Each row is a point on a tangle of strands that fork, close into loops and nearly touch. The rows are in no order.
In the rows, 128 means zero.
Two points are linked if the straight distance between their rows is under 144. Some points are linked to none.
Z_69: [160 154 118 150  89 161  99 116  93 154 116 132  96 160 166 157 150 172
 153 101 173 116  61 121 107 130 185 135 142  82 107 163 149 131 143 123]
Z_362: [162 167  53 135 166 162  92 198  96 132  95 147 131 150 151 155 145 146
 120 127 106 127  88 133 109 115 186 125 173  87 125 112 184 125 120 120]
Z_736: [167  88 131 161 154  62 114 164 146 134 174 139  87 129 119  78 118 112
 157 131 107  82 179 108 177  79 127 130  64  96 124 115  79 115 132 134]
Z_354: [145 190 118 120 123 145  87 161 132 122  89 141 191  83  89 119 146 104
 105 105  81 141 103 112  91 106 158 120 129 142 121  94 111 136 132 152]
Z_314: [166 123 139 157 181  97 142 159 149 126 177 102  97 161 107  76  83  91
 166 135 101 128 172  93 168 103 110 129  66 112 161  79 116 113 106 139]
Z_46: [151 143 102 125  76 108 116 100  79 151 151  89 144 157 112  92 144 120
 181 113 165 138 122 149 137 142 131 111  46  81 100 130 111 160  72 178]
Z_811: [192 145 134 161 132 124 152 160 111 145 166  95  98 150 102 113 129 124
 146 100  99 126 148  86 148 113 135 137  38  82 140  84 132 103 103 164]
Z_776: [111 117 131 124  98 126 185  75 150 167 168 145 145  95  97 139 155 135
 140 112 110 110 133 127 157 177 104 174  70 145 126 162 115  95 149 154]
Z_479: [178 135 114 162  78 112 168 116 119 167 181 104 128 135  90 133 175 144
 150  93 131 132 144  86 122 133 155 149  44 102 106 116 112 118 136 162]
Z_125: [126  99  87 124 161 108 156 133 113 150 157 131  96 185 118  95 111 105
 217 164 129 125 183 173 164 154  91 119  74 113 112 118 110 140  65 131]
Z_212: [128 123 160 133 108  71  85 107 146 154 124 131 121 142 135  52 112  93
 160 166 136 125 165 181 153 131 137 105  79 124 132 166  83 140  98 154]
Z_157: [ 92  91 162 124 119 149 154  89 145  97 123 131 121 105 167 167 133 167
 102 130 163 122 123 112 127 134 108 149 167 160 135 160 148 114 185  83]
Z_614: [151 134 107 134 107 160 177 112 165 145 135  84 114 188 155 156 118 176
 136 136 133 159 134 178 136 181 128 123 140 117 149 172 152 117 104 115]
Z_406: [116 175 123 133 129 140  70 141 125 154  65 137 130 117 153 150 126 132
 110 140 122 117  89 141 121 152 173 153 206 132 120 174 138 118 144  83]
Z_458: [ 96 103 153  95 187 164 183  68 178 118 123 110 200  71 104 137 116  50
 123 123 123 113 141 126 157 113  86 152 116 171 128 106 150 142 144 140]
Z_116: [134 166 138 118  85 120 100  77  84 164 109  84 163 107  98  98 137  89
 165 105 158 127 106 128 114 157 152 108  84 105  86 125 115 143  98 148]
Z_468: [150 116  88 154  73 138 120 192  82 119 158 189  91 184 148 137 153 194
 117  84 109 137  68 150 107 112 187  92 110  75 166 115 120 160 101 153]
Z_28: [129 100 139 136  79  94 104 153 109 111 126 188 143 130 123 103 143 166
  92  87 101 144  92 164  76 105 153  58 134 128 162 134  88 177 173 127]
Z_986: [174 115  69 140 111  93 129 159 173 136 165 149 132 196 119  95 140 157
 177 188  99 120 181 197 125 109 135 129 113 107 143 160  95 162  89 145]
Z_20: [124 170 148 182  77 113  39 146  49 140 114 164  98  80 120 116 145 142
  95  92 124 112  83  66  81  93 153 138 145 119 124  95 111 124 187 116]
Z_963: [114  75 149 141 124  68 178 146  86 116 182 123 102 146 139 109 127 123
 146 131 104 146 164 129 129 123  91  87  74 104 116 107 110 134 126  69]
Z_341: [151 146  75 151  64 136  91 181  82 157 110 143 124 169 134 122 157 143
 148 114 102 149 104 183 104 141 188 102 111  69  93 129 105 148  99 121]
Z_708: [109 176 144 118  94 133 101  54  79 151  98  91 119  92  94 112 140  97
 136 101 179 125  85 103 131 148 137 155 112 135  98 137 142 116 132 142]
Z_107: [111  69  97  99 132 114 177 190 137  71 166 184 125 105 132 154 160 177
  83 110  68 128 128 115 111  97 112 103 139 109 163  91 102 136 143 100]
Z_693: [157 123 103 151 105  95  60 156 133 126 116 221 127 121 137 118 152 192
 111 120 122  72  97 131 135  83 181 121 136 108 159 158  79 135 183 150]
Z_679: [ 76 159 126 134 143 121  57 193  55 134  67 143 112 112 138  95 123  96
 118 163 102 141 103 160 102 137 139 104 156 111  94  87 137 134  82 105]
Z_445: [127  84 122 114  89  96 143  94 109  97 146 143 152 131 127 120 155 154
 132 114 150 123 129 143 103  85 113  86 111 128 101 155 101 179 145 128]
Z_666: [141 176  93 132 184 160 126 152  98 171  93  98  94 146 129 147  92 117
 182 148 154 106 138 126 150 180 102 152 136 133  89 103 156  84 116 113]
Z_534: [133 101 108  88 157 170 140  87 162  84 111 121 191 123 121 149 122 121
 110 104 158 140 122 103 114  67 108  86 171 177 140 110 169 184 146 180]
Z_856: [109  62 140 108 155 108 147  84 176 129 167 130 140 141 112  79 114  75
 185 193 140 134 206 180 164 127  92 137 107 161 135 151 115 167  99 133]
Z_486: [137 117 137 105 131 161 185  40 205 116 135  81 159 122 136 154 111 111
 165 153 187 109 172 143 149 168 104 169 152 151 102 188 159 132 151 119]
Z_276: [158 159 160 147 143 139 128 105 178 119 146 121 118  82 111 136 117 133
  67 100 129 123 101  68 147 111 132 184 146 146 176 127 148  84 156 188]
Z_742: [135 128 154 154  97 101  98 109  49 134 159  99  72 141 126 124 144 143
 118 108 171 122  97  75 109 102 140 107 101 106  92 126 111 122 148 101]
Z_192: [ 85  84 124  97 119 153 177 144 145  82 152 169 138 106 147 190 149 159
  58 109  85 142 123 155 102 138 108 104 162 138 157 123 146 128 136  94]
Z_172: [109  73  97 116  81  76 108 139 106  92 169 208 118 158 133  96 155 155
 164 137 130  99 152 175 133 103 126 111 106  96 131 146  52 187 118 168]
Z_429: [113 128 178 134 128 165 158  46 158 118 130 122 152  38  92 151 122  85
 111  92 126  87 122  75 156 131  95 188 118 149 118 153 136  84 179 151]
Z_533: [ 64 114 119  97 103 145 126  94  91 120 111 166 144 100 124 150 147 145
 133 105 152  94 100 113 121 130 121 120 136 141 111 148 131 123 140 146]
Z_604: [151 100 130 167 136 121 189 119 118 138 184  87  77 209 128 109 113 145
 155 128 143 158 164 111 149 163  99 124  60 114 153 123 154 126 107 148]
Z_678: [144 138 138 145 147 128 106 169 145 136 125 153 117  91 141 145 132 163
  70 121 115 129 107  80 130 108 143 154 161 130 154 116 126  95 162 131]
Z_462: [128 149 155 168  62 130  75 123  43 140 147 128  97 121 133  96 159 163
  70  75 140 169  66  75  54 119 147 132 131 121 137  87 143 140 148 128]
Z_749: [178 177 115 130 162 137 127 145  98 127 122  36 129 163 107 115 109 111
 142 137 139 150 122 105  90 107 143  92 144 108 102  86 159 158  90 106]
Z_790: [129 121 127 100 134 145 110 124 151 114 137 142  78 189 173 109 114 171
 113 127 187 143 108 126 173 110 140 101 150 126 173 146 166 127 109 198]
Z_905: [133  80  83 108 146 109 148 206 114  90 177 161 107 138 131 124 146 154
 112 116  69 118 126 112 132  94 134 114 104  77 152  57 114 128 101 123]
Z_218: [123 158 160 102 113 144  82  36 160 127  72 116 163 114 121 104 108  93
 141 140 194 129 105 144 148 151 140 133 143 169 122 175 128 143 126 177]
Z_292: [131 139 117 124 124 150  83 148 119 133 114 120  74 212 168  92 105 148
 139 121 167 157  90 154 149 135 168 118 151  97 149 143 176 138  89 179]
Z_676: [143  98 166 123 107 111 138  98 216 109 153 137 177 111 133 115 130 134
  94 128 118 140 165 148 123 116 109 124 120 183 170 183 107 157 171 153]
Z_768: [ 87 108 130 119 104 123 112 150  38 112 125 148 108 149 170 122 138 144
 104 111 134 158  95 140  70 117 122  86 162 104 109 111 145 159 109  88]
Z_244: [151 135 145 154 164 101 106 176 145 132 116 115  84 157 158 108  96 122
 106 153 129 156 151 121 144 116 129 114 142 126 144 117 137 105 103 120]
Z_624: [179 148  97 122 193 172 184 142 172 125 119  66 154 140  98 157 102 105
 139 142 114 133 156 121 131 146  95 138 132 146 134  83 156 116 103 143]
Z_549: [120 177 212 152 107 132  68  89 115 122  74  70 108 111 154 105  85  66
  85 143 175 153 100 107 102 151 117 149 200 169 113 167 129 118 144  71]
Z_848: [165 125 177 137 122  98 141 112 169 125 164 117 139 100 100  89 124 102
  81 100  89 153 148  96 143  98 124 138  79 140 163 116 103  97 140 174]
Z_718: [143 147  73 135 179 114 137 151 116 153  94 110 115 159 123 158 109 113
 222 171 149  91 161 132 156 156 119 104 134 126  73 124 129 106 118  99]
Z_741: [119 126 168 138  91 149 190  96 138 134 142  73 122 140 166 155 118 149
 109 130 131 155 129 137 112 201 116 146 134 131 109 161 138 104 137  89]
Z_191: [159 123 144 143 124  70 139 128 160 139 141 120 160 145 123  96 120 102
 162 180 123 142 192 162 135 115 125 114  93 126 114 151  80 151 124 100]
Z_943: [ 96 130  96 121 104 158  97 155  47 133 122 141  79 183 167 122 129 145
 123 115 139 158  69 162 118 139 155  97 141  95 131 110 171 137  65 137]
Z_818: [177 135 113 117 172 133 161  88 193 134 159 115 172 140  79  88 116  76
 165 151 122 133 171 147 160 117 105 136  85 148 144 114 136 150  93 197]
Z_826: [102  93  79 114 156 112 117 140 126 131 135 195 127 132 112 134 136 144
 185 168 125  74 170 155 177 109 126 141 103 121 119 150 102 137 119 157]
Z_572: [129 124 119 135  77 115 166 115 127 157 176 143 142  98  90 140 175 134
 121  87  86 124 122  99 126 152 132 155  57 123 125 108  94 105 149 159]
Z_365: [ 91 177 172 142 134 159 103 109  90 144 102 118 134  55  87 100 122  53
  92 115 108 126 114  93 128 161 117 168 111 148 114  77 145  82 119 152]
Z_130: [138 101  87 147  91  83 107 156 145 102 184 196 110 194 137 117 140 169
 179 165 116  95 165 205 135 118 128 128 102  81 127 167  56 161  80 149]
Z_287: [ 94 172 133 145  89 116  58 174 103 168  81 156 121 110 149 129 144 131
 119 144  86 116 100 159 106 169 181 147 169 118 113 137 118 104 137  79]
Z_758: [163 195 121 112 129 129  81  89 152 130  56 108 203 102 102 141 122 103
 142 157 164 118 104 153 118 122 156 112 165 139  87 160 126 181 141 117]
Z_962: [ 85  99 143  84 146 120 113 102 153 113 109 163 160 112 134 113 123 124
 115 157 133 130 142 160 164 119 127 117 142 155 148 141 125 142 118 142]
Z_995: [103 175 187 165 131 152  83  91 114 100 106  91  91 103 161 117  88 109
  83 147 175 139  98  73 112 112 105 197 204 152 131 142 153 101 156  76]
Z_623: [127 134  72  89  96 154 173 117 134 111 136 157 177 123  87 148 179 143
 122 102  72 143 111 170  96 158 137 106 101 112 126 119 126 127 101 172]
Z_2: [136 201 148 141 128 142  70 132 142 164  85  98  99 137 136 109 103 113
 100 135 148 142 106 128 152 173 152 153 151 146 136 133 148  87 110 163]
Z_84: [108  92  68 110  93 126 168 162 123 123 172 181 122 155 104 144 157 146
 129 110  74 159 135 182 125 175 113 123  71 105 138 104 112 117  78 153]
Z_740: [ 73 168 174 139 164 123  95 168 114 142  86 129 117  64 103 100 115  58
  98 141  80 111 135  99 157 140 120 167 127 152 135  83 121  81 142 100]
Z_702: [128 116 144 132 155  92 111 135 113 128 146 156  88 104 121 126 136 127
 143 132 123  75 139  68 170  75 128 132  94 112 121 117  83  99 157 110]
Z_382: [118 153 147 133 144 125 134 111 148 160 118 118 136  95  95 149 122 100
 173 143 122  86 161 126 163 159 118 158 102 135 102 140 108  81 141  96]
Z_151: [146 126 177 126  99 135 141  55 159 122 132  71 126 134 132 135 111 126
 154 139 193 126 146 110 155 131 121 138 123 140 113 190 128 136 149 102]
Z_133: [ 82  66 132 132 112  88 180 165  89 121 147 116  92 159 154 135 125 131
 120 136  93 163 158 160 101 165 101  75 124 107  96 108 129 117 105  56]
Z_38: [132  91 107 124 140 117 175 117 167 130 180 138  96 142 149 160 142 176
 160 143 160 101 178 105 165 111 125 161 124 124 129 173 120 111 157 117]
Z_465: [129 174 124 173 151 138  66 178  94 137 127 152  90 112 153 125 127 149
  81 130 115 137  71  65  94  97 156 186 186 117 152 103 153  94 155  98]
Z_12: [127 108 185 156 126 128 200  87 154 131 180  49  85 174 143 119 101 138
 128 111 137 167 147  86 145 149  99 135  84 140 166 131 158 104 119 149]
Z_414: [145 104 163 152 159 168 210 140 154 124 162  62 102 149 140 151  91 134
  99 118 118 169 146 109 118 171  95 148 130 154 168  97 174  99 115 136]
Z_805: [115 109 126 146 119  87 105 158  89 125 132 175 120  75 121 152 152 152
 124 120 114  73  99  67 110  82 146 126 129 114 124 128  98 107 196  87]
Z_122: [143 102 126 133 139 103 175 105 122 142 164  81 104 182 148 103  97 123
 188 154 153 143 174 153 147 151  91 111  92 124 117 152 142 133  87 113]
Z_419: [124  98  84 113 144 118  81 168 124 102 118 210 123 125 156 140 141 166
 140 143 131  73 112 120 160  60 165 111 175 101 140 144 106 162 153 119]
Z_25: [157 132 132 156  87 102 134 150  82 126 148 102 107 155 142 143 157 151
 157 117 137 140 119 106 104 118 148  99  90  83  91 126 112 141 124  99]
Z_446: [146 117 105  92 138 125 121  96 128 124 113 118 176 145 115  99 126 106
 190 146 156 122 156 166 144  97 121  95 103 122 111 143 116 179  70 165]
Z_600: [ 95  76 130 121 147 107 147 154 197 128 137 170 121 103 142 170 121 148
 107 166 101  94 160 131 161 141 120 151 155 159 150 152 103 108 173  72]
Z_195: [125  93 195 140  90 115 161  90 200 104 149 140 130  85 147 145 115 169
  83 118 131 125 157 120 133 131 102 150 140 165 158 174 104 109 201 110]
Z_140: [135 128  96 100 171 171 121 103 144 104 119 132 154 129 134 159 141 158
 124 107 169 113 100  97 120  79 132 127 183 148 145 141 168 146 145 170]
Z_565: [166 120 147 131 146 136 182  78 199 138 163  99 149 102 110 105 124 102
 117 108 120 132 142 121 158 125 106 158  92 157 163 129 133 105 132 194]
Z_837: [132 167 147 127 121 134  78 107 105 143  87 136 120 122 149 140 132 147
 148 136 176  97  96 112 120 118 169 139 170 135 101 173 133 142 163 100]
Z_682: [101  91 142 126  74  75  96 137  99 109 102 183 153 111 155 118 148 145
 108 132 107 125 108 168 104 125 140  84 155 146 114 167  81 163 164  72]
Z_990: [ 82  93 205 113 125 111 107 103 128 123 132 165  72 101 140  79 115 128
  85 112 154 134 108 102 189 155 115 140 116 141 172 138 141 110 136 178]
Z_939: [126 188 142 128 137 142  86 136  98 155 107 108 124  97  90  83 140  72
 118  97 107 129 110  96 136 131 136 139  84 123 128  65 142  98 101 180]
Z_840: [192 149  61 148 132 119 130 183 148 129 131 118 124 192 112 123 116 146
 169 163  91 142 168 170 107 131 147 112  98  99 120 111 106 128  84 130]
Z_737: [191 189  98 115 113 168 101  86 115 152  73  99 184 127 102 151 145 144
 138 106 169 125  69 151  85 131 174 118 182 110 105 165 140 181 134 122]
Z_925: [151 102  99 113 133 113 139  73 124 123 151 105 147 145 112 127 143 121
 174 113 178 110 142 107 123  68 114 106  98 121 105 154 120 164 119 151]
Z_57: [137 153 116 115 108 168 183 141 116 111 135  92 160 122 125 169 152 148
  85  85  77 172 109 131  60 134 126 121 132 126 118  85 145 133 119 113]
Z_360: [108  85 114 136 127 104 171 131 112 145 180 168  59 144 135 158 138 181
 150 127 153 107 138  90 177 133 127 167  82 108 135 136 117  87 134 129]
Z_392: [178 136  99 135 118 127 161  99 197 145 152  99 140 185 128 144 126 138
 166 171 126 156 180 176 126 176 127 139 122 129 123 180 117 125 122 118]
Z_993: [140 179 165 189 142 143  69 135 127 110 118 114  84 103 175 134 101 135
  65 154 146 147  93  80  87  93 139 214 214 146 164 132 146  93 177  75]
Z_900: [128 115 117 103 194 156 141  78 162 145 115 107 186  98  97 121 102  50
 181 155 137 102 163 143 184 116  98 134  96 151 118 110 144 146 109 142]
Z_222: [100 156 174 122  98 155 167  95  99 128 106  71 136 101 143 167 102 111
 111 125 129 120 116 118  96 204  95 161 157 135  91 140 149 116 135  79]
Z_399: [ 97  61 148  99 184  99 119  90 152  97 120 150 165  81 109 115 117  61
 155 145 147  95 173 100 157  41 103  92 117 170 115 113 109 169 159  99]
Z_567: [160 117  98 142 159 169 173 156 180 117 139 104 122 180 160 184 114 170
 129 150 121 140 136 135 133 135 132 128 162 118 135 139 161 114 115  94]
Z_584: [162 134 162 136 136 148 113  78 188  85 121 142 136 106 136 144 136 173
  73  98 174 128  89  84 133 104 142 160 176 165 190 165 154  99 196 197]
Z_275: [159 147  70 108 109 147 167 155 124 115 153 144 189 117  99 164 181 152
 128  72  78 153 114 126  76 107 136 110 101 107 117  95 134 132 126 153]
Z_620: [101 102  62 104 129 127 159 194 122 113 169 199 101 149 101 133 152 146
 127 116  80 104 149 161 165 150 135 132  82  90 160  75  91 108  81 164]
Z_566: [135 192 111 115 131 144  88 190 138 150 103 129 157  90  98 110 128 108
 106 113  76 140 127 113 123 139 134 145 104 130 134  61 136  78 104 180]
Z_65: [181 160 118 114 188 180 185 110 134 108 126  21 141 162 104 164  97 118
 139 131 155 146 125 103 112 127 105 113 163 117 119  95 172 147  95 118]
Z_59: [ 69 108 174 132 171 147 158 142  98 132 135  95  78 115 139 131  95  90
  96 123 135 138 138 114 141 176  62 153 136 145 139  80 170  82 122  99]
Z_297: [118 145 136 115 114 107  99  83 115 110  79 113 207  72  82 131 132  88
 139 123 149  93 126 127 100  95 118  98 147 158  85 144  96 175 151 102]
Z_402: [ 58 103 122 123 112 124 126 128  50 126 117 173 117  77 123 170 151 156
 127 117 124  83 100  89 107 117 124 130 121 139  95 123 107 120 168  87]
Z_388: [165 119  69 135 179 124 114 216 125 107 119 163 123 144 152 147 139 149
 148 144 108 108 106 127 118  56 176  99 173  88 132 109 124 145 141 110]
Z_283: [ 75 146 154 140 138 165 160 131  75 144 130  88 116  87 153 156 122 104
  93 125 116 137 117 105  97 173  80 171 141 134 106  96 178  89 132  96]
Z_215: [185 168  86 117 132 148 129 118 121 143 101  86 156 152 116 151 135 148
 149 126 147 122 111 128 109  93 150 116 160  99 103 143 153 160 116 109]
Z_333: [160 132 150 142 117 103 116  48 153 139 135 107 137 137 106  92 125 109
 170 125 179 112 149 113 155 110 123 140  97 126 113 174 106 144 134 160]
Z_851: [ 84 133 105 126 147 118 107 215  71 125  90 138 107 134 124 129 121 119
 128 153  54 158 135 161  85 152 118  91 157 118 104  57 125 109  94  91]
Z_217: [107 104 140 142 143 121 162 157  99 113 131  90  89 178 170 148  94 153
 117 144 125 177 156 142 102 142 114  91 155 123 114 117 145 139 109  62]
Z_919: [130 157 137 122 144 158 120 157 203 122  93 131 161 112 152 142 112 131
  66 146  93 149 119 163 115 146 142 138 176 160 152 140 125 121 133 135]
Z_806: [ 96 141 109 101 131 142 124 133 155 120  82 147 188 108 124 144 129 120
 117 146 106 149 128 183 122 148 135 107 148 152 129 136 132 140 107 131]
Z_924: [119 124 109 135 165  94 110 163  86 139  96  96 112 144 134 117 104  96
 187 173 126 115 147 131 145 111 125  91 130 113  84 104 116 130  95  89]
Z_444: [133 184 132 159 158 140  97 171  75 158 102  73  89 138 132 120  87  99
 144 157 138 145 141 113 110 170 115 148 156 140 102  85 150  83 109  90]
Z_697: [143 101  94 131  92 128 112 176  95  95 129 183 130 161 142 134 164 160
 111  85  86 146  82 157  70  86 165  63 152  91 141 116 111 166 140 109]
Z_870: [115 151 101 139 108 143 140 201  54 145 126 111  89 152 135 154 137 134
 117 123  87 164 125 116  63 162 129 122 124 103  93  44 149 114  96  82]
Z_390: [108 157 144 137 105 142  77 139  51 131 118 147 120 133 156  99 129 146
  84  91 147 171  59 113  67 103 143 127 168 120 150 117 164 157 124 134]
Z_519: [148 138 122 112 146 162 176 117 181 128 128 103 152 126 108 152 134 127
 102 111  94 144 117 132 139 151 113 154 133 146 158 116 156 106 106 197]
Z_77: [107  89 144 126 128 112 153 128  88 153 176 154  70 135 138 102 142 139
 149 100 129 114 137 128 176 168 103 136  55 108 143 114 127 108 102 166]
Z_173: [149 148  75 115 105 140 110 178 115 115 136 154 165 138 106 127 169 167
 113  76  79 149  88 147  69  87 177  89 136  97 130 100 136 160 115 151]
Z_509: [ 84 110 141 107 130  86 113 155 122 105  94 137 151 135 149  95 124  87
 132 174 114 163 151 188 111 125 123  54 149 129 101 133 103 187  84  84]
Z_927: [151 130 126 126 134 152  94  90 145  91 116 156 138 117 130 142 128 163
  90  70 184 112  63  82 105  69 134 130 184 150 170 146 166 149 176 188]
Z_744: [106 101 130  93 122 168 183 117 140  89 143 118 178 123 131 173 134 140
  86  96 110 161 110 133  74 126  94 119 167 136 137 118 157 158 129 116]
Z_853: [123 143  98 135 115 169 170 154  73 108 139  91 132 150 138 181 150 146
  98 113  87 161 102 132  53 142 124 125 173 101 100  86 164 131  96  63]
Z_814: [167 186  67 126 140 149 107 165 129 151 102 127 147 134 106 152 144 143
 159 129 118 109 103 130 112 114 182 135 142  83 103 119 138 116 127 122]
Z_15: [117 128 154  89 121 157 120  41 173 112  92 113 196  74  96 122 130  87
 128 116 187 114 115 123 155 126 108 132 142 195 139 158 138 161 140 170]
Z_615: [151 112 132 142 174 144 180 188 155  88 127  80  95 181 176 168  96 146
 110 160 111 170 145 139 106 120 111 109 179 125 141 116 167 147 118  68]
Z_582: [ 68  85 154 102 138 121 149 116 120 152 132 159  79 115 131  88 120 114
 108 100 121 138 112 130 184 175 106 140  88 138 173 108 145  89 115 186]
Z_581: [107  69 120 117 103  80 116  94  92 110 175 191 124 136 107  99 151 148
 175 123 152  76 165 120 137  71 115 100  80 116 122 149  69 178 150 157]
Z_522: [154 149  86 109 146 135 149  97 168 140 106 106 185 163 107 127 136 118
 194 183 137 134 168 191 130 160 113 125 133 130  99 171 112 168  81 142]
Z_237: [ 78 134 159 109 132 142 137  63  92 131 123 130 128  75  99 127 139 114
 123  95 151  96 103  81 137 133 115 147 111 156 118 141 135  99 150 133]
Z_229: [104 143 154 132 172 115 104 151  62 150 108  84 107 115 116 102 100  69
 145 142 135 129 148  87 125 118  94 120 119 122  92  73 127 100 113  97]
Z_198: [112  75 165 124 127  96 163 108 144 130 169 138 129 104 134 105 127 106
 136 139 122 130 179 129 145 120 104 118 105 132 132 153  90 133 144  90]
Z_381: [190 177  80 148 102 121 105 175 118 158 107  82 135 184 120 124 121 112
 169 138 108 160 141 178  85 150 175  91 113  83  87 108 112 142  80 108]
Z_101: [105 106 166 113 103 101  85 101 107 116 134 164  65 145 150  88 120 162
  91 105 191 135 100 102 157 115 131 117 133 138 172 147 128 120 146 196]
Z_370: [114 106 151 106 188 134 112 146 242 117 128 154 127 120 147 119  89  97
  86 167 138 131 178 142 189 117 120 146 146 175 176 136 119 137 147 165]
Z_121: [108 131 149 172 106  83  83 165  31 131 134 139  74  97 142 142 160 142
 120 126 142 115  99  51  94  85 150 135 127 104  86 102 114 107 162  74]
Z_87: [137 127  98 153  82 110 121 174  98 158 140 120  92 171 161 137 149 157
 141 135 119 142 123 158 117 169 168 100 129  87 106 148 118 117 112  88]
Z_385: [137 157  88 135 178 138 131 150 144 163 115 125  93 159 112 118  92 128
 167 131 143 102 139 107 178 154 121 159  99 128 132 108 146  73 111 175]
Z_434: [135 114 136 111 176 152 150 162 240  99 122 140 153 128 149 157  98 111
  73 160 107 143 158 156 153 127 115 141 179 168 166 120 142 153 137 134]
Z_166: [156 144 151 130  92  97  96 119 190 131 109 149 192 110 117  99 141 120
 110 143 106 130 137 170 118 111 146 100 131 161 152 180  71 162 152 137]
Z_88: [173 165 126 142 103 104 108 145 167 129 115 153 200  97  98 120 154 135
 107 103  85 131 123 143  99  98 163 119 128 145 140 131  97 137 167 125]
Z_913: [119 184 178 115 109 155  77  73 180 125  52 122 140 113 133 127 107 112
 105 136 187 122  98 137 164 165 146 160 186 182 133 196 151 110 150 147]
Z_803: [121  95 114  87 157 152 162  64 171 105 132 125 198  82 104 148 131  99
 127 103 150 102 142 120 137  99 104 110 131 172 133 138 143 165 148 164]
Z_73: [ 98 164 154 151 117 106  78 178 101 173  85 131  97  79 121 123 131 103
 117 146  89 111 132 111 144 168 153 157 120 112 119 103 120  63 143 102]
Z_834: [ 80  61 108 105 143 105 157 113 173 122 156 173 114 130 151 158 138 157
 150 184 139  90 191 127 172 151 112 154 142 143 127 187 108 128 159  82]
Z_516: [103  72 100 133 158 112 146 128  86 148 170 171 118 161 115 104 133 107
 232 160 131  80 174 142 178 112  96 131  55 107  98 138 111 135 102 125]
Z_241: [116  89 158 123 185 148 204 139 159 129 160 112 104 100 145 143 104 119
  77 114 103 145 138 113 156 164  75 157 112 141 172  80 162  90 132 136]
Z_823: [105  83 152  89 190 121 108 104 188 117 121 155 130 106 116  96  99  78
 105 143 153 131 155 134 189  88  94 124 127 165 177 124 138 149 116 167]
Z_203: [141 122  88 139  69 165 106 131  63 145 142 177  90 173 147 137 170 196
 124  62 153 124  49 144  96 135 188 127 135  90 141 132 139 144 136 154]
Z_698: [ 73 105 165 125  89 127 135  99 129 114  93 141 164  99 152 154 125 142
 104 139 121 132 119 152 108 143 120 106 173 167 113 172 111 158 176  48]
Z_787: [125 122 167 116 130 155 169  73 203 112 110 102 155  79 117 168 111 102
 113 140 145  93 144 130 165 162 122 191 138 167 133 168 135  90 168 145]
Z_692: [107 113 143 111 143 125 149 130 141 141 125 131 173 100  99  90 118  91
 141 131  71 135 165 162 155 164  94 127  87 145 125  98 118 108 104 133]
Z_894: [127 177 210 134  82 150  96  98 164 129  82  90 142 108 164 120  92 103
  83 144 165 147 110 154 110 167 122 155 177 172 133 166 145 126 141 109]

A tip is a point with one link. Name the tips that can be reached along the links from each point below, in the order of the rows.
Z_362 => Z_693, Z_848, Z_297
Z_365 => Z_679
Z_736 => Z_46, Z_776, Z_212, Z_826, Z_600
Z_666 => Z_385

A fork is a point with three links, a tip a point with one. Leave the first point through the second and follow the links. Name the first fork or tip that comes.
Z_837; Z_406 => Z_697
Z_101; Z_790 => Z_121
Z_826; Z_516 => Z_614
Z_59; Z_241 => Z_826
Z_15; Z_218 => Z_803
Z_121; Z_742 => Z_925

A piece is all that can be reached along the links. How many separate loops has the piece of each point below (a circle has one, a figure eight two, a Y none), and how many tips (points with one link)?
Z_837 => loops 2, tips 1
Z_20 => loops 1, tips 5
Z_737 => loops 1, tips 3
Z_370 => loops 1, tips 0

Name the points in between on the shortest way along the links from the first point to the second, in order.
Z_130; Z_429 => Z_172 Z_581 Z_445 Z_925 Z_333 Z_151 Z_486 Z_787
Z_133; Z_341 => Z_217 Z_615 Z_567 Z_614 Z_392 Z_522 Z_446 Z_925 Z_445 Z_581 Z_172 Z_130 Z_986 Z_840 Z_381
Z_125; Z_614 => Z_122 Z_604 Z_12 Z_414 Z_241 Z_59 Z_283 Z_222 Z_741
Z_682; Z_905 => Z_28 Z_697 Z_173 Z_275 Z_623 Z_84 Z_620
Z_993; Z_900 => Z_995 Z_549 Z_894 Z_913 Z_218 Z_15 Z_803 Z_458
